Each row is a point on a landscape with many valleys, with its height.
From any point a ball rolls to the lowest of the 2 points nearest to it. It stops when none of these is lower. Distance is the straight distance between rows; heights are no part of it.
J_685 h=91: [ 16 -21  -2  -5  -2   0  20  -9 -25  17   9 -21  -1  18  14  11  -1  -8
   8  -2 -14  10   1   5 -26  -7]
J_691 h=739: [  4   4  -8  -3  -9 -28  -8 -22 -13   7  11   9 -30   3  23   4  22  -4
 -10 -11 -48  23 -26  18  15   8]
J_169 h=423: [-22   8  -3   4  10 -27  13  -5 -12 -17 -12   7   8  -7 -11   3 -15  20
  20 -18   4  -5  15   3   9  -6]
J_853 h=311: [  9  -9  -3   6   0  -8   5  -1 -20 -14 -11  -2  28   4   0 -20  -2   0
   1   1 -16   9   3   8   1 -13]
J_644 h=582: [-10   1   2  -6  32  -8  22  23  24  -1  41   7 -20  -4  25   0 -16  -4
  16 -10  18  15  -2  10   0   3]
J_299 h=502: [-10  12   7  12 -14 -11   3 -28 -30 -16 -21  25  25   1 -21  -3 -28  23
  10   9 -18 -11  10 -20  -3 -12]
J_259 h=316: [ 18  -5  -8  -3  -3   3   5 -10   1  14 -16 -29 -10  30   0  24  19   0
  -7  -5   0 -13  12  22 -23   9]
J_347 h=456: [ 16  -7 -10  -3 -17 -27  -9 -26 -14 -11 -32  12   4  31   8  28   4  24
  -2   3 -26 -21  12   5  -3   2]
J_64 h=605: [ -5  10  -8  10 -11  48  -8  -4  -4   7 -20 -19   5  -9 -33   5  20  -6
  -9   2  14  -9  -1  -1 -13  11]
J_824 h=527: [-12  13  10  -5 -27 -26 -10 -32 -22  -6 -25  17  25   8   0   2 -13  27
   3  15 -29 -24  12 -13   5 -13]
J_351 h=317: [-16   9  15   1   3   9 -20   0  51 -10  -2   9  25 -13  18 -27  12   1
  -6  34  12 -20  15   8  16   0]
J_776 h=371: [ 17 -14  -6  -7   9 -20  10  -8  10  11  -5  -7 -11  34  19  16  24  10
 -12  -7 -15  -5   6  24 -10  -2]
J_932 h=403: [-10 -21  -7  12  17  18  11  18   3  38  23 -13 -27   4  -4   1   3  -8
  19   0  19  -7 -20 -11  -2 -13]
J_837 h=348: [  5  16  29 -14   8 -36 -22  15  -8 -14  -9  -2  -7 -18  -6  -3 -19  -6
  -6 -13  -1   5   0  -5   9   6]
J_403 h=437: [ -1  -7   4   2   0  19  -5  24  42   0  20   4  -2 -31  18  -3   0 -36
   4  13  36  -6  13  -7  13   5]
J_381 h=568: [ 11   9  -9 -14  -9  38  -2  -1 -12  14   5 -29  13   0 -27  15   9 -13
 -16  -5  21   8   0  -6 -22  11]
J_806 h=631: [ -8  11   5  15 -13  16   2 -20  14   9 -21  -2   6  16 -15   5  17  32
  -2  28  -4 -27  13   3   0   7]
J_491 h=235: [-18  13  18 -14  -7   2 -20  -1  27 -16 -17  -2  28 -32  -1 -30  -1  -4
  -5  21  15 -22   5  11  18  -2]
J_923 h=505: [ 19  -9   9 -16  -8  23   0   7   0 -33   9  26  22 -44  12 -19 -16 -34
  -4   0  26  15  -4  -6  10   1]
J_202 h=530: [ 12   4  -7 -12   2  29  -5  24   0  17  26 -32  -2  -3 -16   2   3  -7
 -17  -9  30  11  -2  -9 -21  12]
J_848 h=661: [  3   5  13  -6  18   1  10  -4   4   0 -28 -27  -4  -7  -8   3  18 -14
   1  -2   0  -4  -2  30  -6   1]
J_250 h=487: [  7  -9 -20   5  -2  25 -10  33  -7  20  33 -15  -9   8 -11   1   1   0
 -12   0  25   1  -2 -26  -8   5]
J_14 h=603: [ 17  -3   6 -16  11   7  15  18  -3  -1  23 -14   1 -12   7 -15 -12 -20
  -2  -6  12  27  -5   5  -8   5]
J_894 h=752: [  8   3   0 -11  -2 -20   4 -18 -22   4   4  -2 -46  18  26  25   2   0
 -11 -10 -48  26 -21  12  -6  18]
J_640 h=587: [  1  -1  -7  -5 -36  25   8 -43 -11  17 -30   5  16  15  11  33   3  -2
   0   9  -8   4   9  -6 -24   6]
J_341 h=383: [  5 -11 -11  10  14  35 -21  33  25   5  22  -7  -8 -27   2 -11   7 -30
  -7  20  31 -28   3  -9  -1   7]
J_579 h=211: [ 10 -20  -5  20  22  -8  22   7 -25  20  16 -17 -20  19  -5   8   1  -2
  15  -2 -13  -8  -2   0 -22 -10]
J_574 h=469: [-19  -2 -22  25  -5  33  -1  20  -9  20  26  15 -12  25 -12  -3  -6  29
  -2  17   7 -15  -4 -37   3   0]
J_275 h=708: [ 14   4   3 -12  30 -22  -7   1  13 -12  -2  -7 -12   0  19 -15  33   0
 -29  -1 -31   2 -11  31   0   0]
J_498 h=333: [ -3   5  14   2 -25   8 -10   5  14   6  -2   8 -11  -9 -18  11  -3  -7
   8  -9  28  24   5 -31  15   0]
J_389 h=573: [  5  -2  19  10 -18 -12 -29   2  -2  -1 -23  -7  19  -1 -17 -14  -1  -4
  -7  14  -5 -22  10  -9   7  -7]
J_435 h=438: [  6 -12 -10  12 -11  16 -10  18   5   9  16  -1  15  10  -8 -11  -3   2
  -6   5  14   2   6 -17  -7   2]
J_370 h=485: [ 19   0 -14  -7 -13 -38 -16 -24 -27 -15 -15  17  -1  24  19  17   7   7
 -10  -8 -46   0  -5   8   8   1]
J_334 h=391: [-11  10  12  -1 -12  33  22 -13 -10 -20 -17  24  31 -38 -25 -24  -8   0
  14  21  10   3  -6 -11  11  -5]
J_977 h=789: [-18  -1  -5  -7 -20  -7  13 -18  13  13 -12   1 -15  21   6  23  -5   8
  19 -10   2  14   8   4  17   1]
J_928 h=529: [-18  -8   0  20  30  -7   3  22  29  13  37   8 -13   3  10  12  -6   6
  24 -10  26  -5   2   7  -1  -7]
J_887 h=374: [-17  -4   6   5  30 -40  16   8   2 -20  11   2  -3  -7   2  -8 -15  16
  25 -11   2 -13   4   9   8 -17]
J_425 h=634: [  3   5  10  -1  -5  22  -7 -11  -1  -6 -31 -17  13 -21 -25   0  10 -16
  -3  -2  14  -3  -1  11  -4   6]
J_591 h=570: [  7   0 -10 -12 -27  12  -1 -41 -21   9 -28  14   9  14  14  29 -13 -19
   1  -7 -14  22  -3 -11 -20  -1]
J_306 h=763: [ -1  20   5 -10   2 -20  -4 -17 -21   1 -18   1 -29   6  10  36  -8  -6
 -13 -23 -32  26  -8  14  -4  23]
J_534 h=473: [-17  -5  -3  17  21   8   5  24  13  16  23   2 -17 -12  -6  -3  -3   0
  18   0  27  -9  -7  -9   9  -4]
J_419 h=545: [  0   8 -22 -18 -10   1  14 -37 -36  -1  -7  12   5   2  18  20 -14 -23
   3 -26 -30  34 -10   4 -11  -8]
J_261 h=214: [  0 -16  -2  -8  -2  -5  16 -10 -10   3  -9 -12   0   9  21 -13   6 -12
   6  -3 -24  17  -4  15   1 -14]
J_191 h=608: [ -9  14  -1  11 -22  24   9 -34  -5  12 -38  -3   8   9  -5  21   4  15
   7  28  -1 -13  12  -3 -11  11]
J_170 h=574: [  8   1   8 -14  11   6  14  21  13  13  20 -29 -12   6   0   5   2  -3
  -8 -10  11  22   1   9 -14  12]
J_416 h=421: [ 14 -18 -10  -5  -9 -20  -2 -19  17  -1 -13  12   3  41  13  14  16  29
  -9   2 -22 -16  11  12   5  -4]
J_876 h=467: [-17   3  -8  16  -4  -2  25 -17 -19 -12  -7  13  15   9 -11  -3 -12  31
  21   5 -12 -10  12  -7  -3 -11]
J_542 h=451: [ 12   3   9 -11 -14  24  -2  -3  -2 -30 -15  35  38 -41 -17 -24 -12 -18
   1   8  20   7 -11  -7   4  -5]
J_788 h=669: [-10   3 -16 -15  19  -8  12  12  40  -9  28   8  -4  19  31   7  11  13
 -11 -19  10  20   5  21  -1   6]
J_119 h=721: [ -3  18 -24  -9  -8 -19 -11  -7   4  -7  18  10  -9  -2  29  -2  13  -5
 -12 -19 -21  32 -16  16  27  13]
J_526 h=630: [-11   2   2 -20  34 -14  29   8  21   1  30   1 -24   9  30   2   2   8
  -4 -12  -9  31 -11  24   0   7]
J_165 h=415: [-12  -5 -12  16 -22  17   0   6  -5  26   8   9 -24  18 -23  15  -8  15
   9  -2  12  -6   0 -37   8  -3]
J_319 h=599: [ -8   1   9  19  -4   1 -31  12  12   3 -10  -8  17  -7 -21 -25   5  11
  -8  28   3 -38   3  -9   5  -7]
J_936 h=686: [  6  11  12 -16  19 -12  -1  -6  -4 -16 -21 -22  -4 -11   9 -15  19 -11
 -20  -5 -23   4 -10  37   0   3]
J_961 h=296: [  0   9  25 -14   9 -21  -5  10 -13 -13 -14  -7   4 -43 -19 -11 -16  -8
   8  -4  12 -11  -3  -4  13  -3]
J_662 h=287: [ -2  -7  -8  21  29  19 -23  33  20   8  15 -16  -2  -3  -4 -12  13 -10
  -9   8  22 -33  -7   5  -5   6]
J_896 h=700: [ -6  15 -24 -17  16 -12   4  11  20 -21  19   9  -3  -5  32  -9  18   1
 -16 -14  -3  26  -9  24  16  17]
J_607 h=549: [ -2   1  15  -8 -18 -40 -22  -5  -7  -6 -23  -1  24   9  -4 -14  -3  23
  -1  15 -20 -35  12  -9   4 -15]
J_146 h=230: [-11   9   9  -2  10 -27  -4  18 -17 -24   3   3  19 -32 -15 -22 -28  14
  18   3  20 -23   5 -15  11  -8]
J_719 h=318: [-10   1  16   2  -9  17   0  -2   4 -11 -17   6  24 -37 -19 -32   0   1
   7  26  12 -21  -5  -4  19  -7]
J_970 h=377: [ -9  -6   4   9 -31   7   4  -4   0   7  16  17 -20  15 -16  20 -19   1
  15 -14  15  17   4 -41   6  -7]
J_489 h=555: [ 29   1  21 -25   4  12   5  20  -7 -22  14  16   4 -35   3  -9 -18 -35
 -13 -11  15  36  -9   1  -6  12]
J_42 h=305: [ -8  -4   7  15  32 -26   7  21  -7 -21  24  13  -1 -26  -2 -15 -27   8
  23   4  14 -27   1  -6  11 -10]
J_677 h=257: [ 17  -8  -7  19   8  -2  -5   3  -3  15  -9 -20 -13  27 -17  20  12  12
   2   0   1 -32   9   5 -19   1]
J_324 h=384: [  0  -4   8   0 -14  23  -8  23  24  -1  10   5 -10 -31  -5  -2   7 -24
   2   3  35  10  -2 -33  14  -2]
J_952 h=803: [-17  -7   2  -5 -25 -12  -5  -8  30  20   5  14 -21  23  18   9 -15   2
  16  -8   2  21   5  -6  28  -5]
J_458 h=380: [  4  -6  -9  15  -8  18   6   0  -8 -10  -5   2  32   1 -15 -20  -3   2
  -1   5   1   2   8  -7  -8   3]
J_456 h=737: [ 19 -19   4  -7  31 -26   7   5  17  -5  19   7  -4  22  36 -15  26  -3
 -23  -1 -27   4  -8  18  -8 -17]
J_134 h=154: [ 13  -3  -4  23  21   4 -16  21  -2   6   3 -28  -7   7 -21  -7  11   1
 -12  -4  10 -26   1  12 -15   2]
J_232 h=775: [ -7  16   3  -6 -13  -6  -1 -11  -9   4 -20   1 -14  -1  -4  30  -9  -3
   4 -24  -2  27   4   1   4  14]
J_377 h=517: [  1   2 -18  -5 -13 -17  -3 -29 -32 -13  -9  22  12  14  12   2  -6  -9
  -3 -20 -36  27  -8   2   4  -7]
J_343 h=314: [  0 -18   2  13  26   9  19  24 -23  29  29 -12 -39   6 -10   0 -12  -9
  16  -6  -5   4 -16 -21 -13 -12]
J_315 h=635: [  2  11   2  27  -4  21 -15   1  15   2   1  -4  21  13 -16 -20  15  30
 -15  35   2 -26  12   0  -8   8]

Where does a ball stop that starts at each point below?
J_319 | J_146
J_425 | J_685
J_977 | J_685
J_788 | J_685
J_640 | J_134
J_170 | J_685
J_14 | J_491

Call two points neighbours if one is among the 2 nearest of the other. Go from one point of each pair to the other, from neighbour to neighbour, staying as low as possible. Name the highest point that can't be avoided.
J_146 and J_491 | J_319
J_498 and J_134 | J_403
J_491 and J_685 | J_14
